A landscape with many valleys, sampled at points; each row gives a point and its height.
From any point a ball rolls to the lowest of the 5 points nearest to it. It stops when none of these is lower. Distance is the straight distance between rows; heights are no part of it.
bek h=156: [8 -131 179 -137 -25 134 -141 21 109 -65 -6 -291 -31]
kuze h=125: [-48 -113 112 -162 -84 -118 233 202 -348 369 -21 -7 -258]
gen h=224: [132 -101 110 -53 222 -245 189 139 -273 308 -75 256 -34]
minel h=629: [100 -31 -98 -41 184 -77 -103 -408 596 -293 -35 227 292]
mopok h=300: [-109 59 -313 114 -162 -115 141 29 -288 187 261 352 21]
Kive h=433: [-93 129 -196 56 -79 20 -182 -167 261 -204 203 90 110]
Mige h=405: [-202 189 -390 168 -237 -60 -44 -60 -103 -36 269 328 47]
dif h=270: [-12 -139 -175 -38 -10 -224 396 170 -474 412 44 271 -52]
dapog h=252: [-196 76 -198 4 -291 29 156 197 -398 192 142 -19 -213]
norub h=104: [201 -155 139 -18 262 -144 -87 -128 178 -35 -23 131 146]
rupep h=228: [-146 27 102 -57 -245 342 -167 102 20 -180 -87 -521 -147]
bot h=33: [166 -237 253 -215 6 166 -104 -48 202 -85 -166 -483 55]
geged h=278: [-34 -23 109 -93 -144 332 -136 14 162 -176 -118 -582 -43]
Feb h=394: [-199 206 -334 125 -178 32 -115 -98 115 -152 267 173 53]
gadun h=317: [336 43 210 136 530 -335 115 49 -172 129 -230 400 129]
zavu h=257: [4 -27 41 6 34 -123 20 49 -150 163 128 183 -48]
pabop h=229: [-217 380 -199 214 -295 287 -137 174 22 -304 49 -301 -118]
bufid h=316: [154 -125 82 -41 129 33 -143 -177 303 -174 13 -104 169]
fike h=363: [76 -123 -240 108 145 -333 362 35 -407 389 12 503 90]
peta h=242: [-85 -31 -146 9 -95 -99 71 104 -277 222 179 184 -64]
Ronas h=601: [201 -93 -34 -35 200 29 -120 -350 561 -195 -55 -13 341]
gimuv h=277: [-124 187 -175 92 -178 189 -180 0 138 -236 152 -132 4]
nuv h=319: [-74 -83 -361 55 -105 -190 405 109 -495 353 136 343 24]
zuvab h=271: [-305 134 -97 -72 -372 121 187 295 -439 182 3 -202 -348]
defov h=350: [198 -17 100 104 374 -241 -30 -170 253 -59 -67 411 200]
rur h=268: [-146 182 -22 63 -249 425 -174 85 122 -319 -135 -607 -69]
zomov h=335: [115 -11 2 -75 -134 417 -129 -144 291 -291 -147 -650 155]
sigu h=318: [-42 7 -146 112 -57 -116 39 -53 -130 82 222 305 34]
febes h=366: [184 12 -71 206 299 -334 204 -57 -170 169 -97 620 128]
fitu h=391: [25 -23 -36 -4 20 84 -176 -178 268 -196 84 -88 122]
losu h=231: [192 -173 208 -59 182 -24 -121 -35 155 -28 -54 -48 86]
Lodis h=347: [-60 -1 -57 50 -25 -29 -71 -30 -20 13 206 101 36]
Guk h=311: [130 -117 21 -109 -4 215 -161 -203 390 -196 -48 -397 217]
Fof h=225: [-227 264 -152 111 -314 157 -61 163 -188 -95 124 -177 -139]
bilu h=283: [225 -104 205 11 342 -244 73 72 -75 170 -108 199 44]
moti h=203: [-214 157 -40 20 -246 257 -119 155 -44 -177 16 -344 -122]
vik h=269: [225 -236 320 -116 243 -81 -68 8 100 33 -138 -134 12]
nonu h=290: [-331 108 -37 -171 -383 94 288 269 -400 228 -88 -278 -457]
vemav h=232: [12 -46 52 -75 -92 244 -183 -48 161 -188 27 -344 33]
rizu h=336: [329 195 60 247 585 -358 186 -27 -253 114 -343 638 168]
donak h=148: [72 -127 15 -18 95 -178 149 119 -296 298 62 227 -62]
tid h=326: [165 -84 72 76 228 -210 -1 -76 67 52 13 354 154]
dusu h=115: [-138 -67 241 -196 -187 151 -25 146 -105 69 -87 -388 -291]
legig h=301: [-22 94 -78 29 -139 369 -150 -91 310 -295 5 -426 127]
Zipo h=237: [-7 -154 273 -204 -29 45 -19 79 -31 109 -95 -228 -154]
Tupot h=419: [103 -26 -105 173 178 -283 118 -99 -74 142 61 559 125]
Dun h=286: [-232 277 38 71 -292 380 -69 285 -82 -275 -186 -546 -233]
zuzo h=145: [-86 -16 73 -53 -121 166 -147 61 -7 -53 42 -256 -97]
bopi h=532: [153 8 9 77 313 -188 -26 -378 501 -226 -104 433 277]
Nazov h=211: [-140 -74 244 -276 -122 -66 212 188 -295 334 -102 -176 -374]
ras h=202: [-232 64 92 -79 -271 235 -28 160 -126 -20 -68 -363 -279]
rilet h=443: [-59 40 -191 130 -14 -104 -83 -141 95 -62 220 332 86]
Luto h=510: [69 -37 -64 -44 65 64 -109 -296 500 -233 59 -34 266]
Nugul h=446: [124 -36 17 36 257 -141 -83 -250 373 -154 16 314 223]
zefi h=256: [53 -175 379 -278 69 -118 102 137 -116 256 -161 -204 -274]
Vupe h=308: [250 -27 72 116 393 -347 161 22 -187 191 -128 472 102]
Vusi h=73: [-1 50 -149 39 39 -82 -134 -318 455 -218 114 328 246]
geses h=303: [126 -169 233 -71 161 -99 -17 55 -33 148 -22 30 -19]
sim h=253: [-346 245 42 30 -376 289 34 337 -254 -93 -137 -419 -394]

Two balls start at each pair of points below. Name the first point that both come to, or write none.
Guk and rur | zuzo
rilet and Lodis | peta
zomov and Dun | none
bilu and fike | donak
nonu and pabop | none

For each start below, name the point where the ball stops.
Feb | zuzo
Ronas | norub
nuv | kuze
zavu | kuze
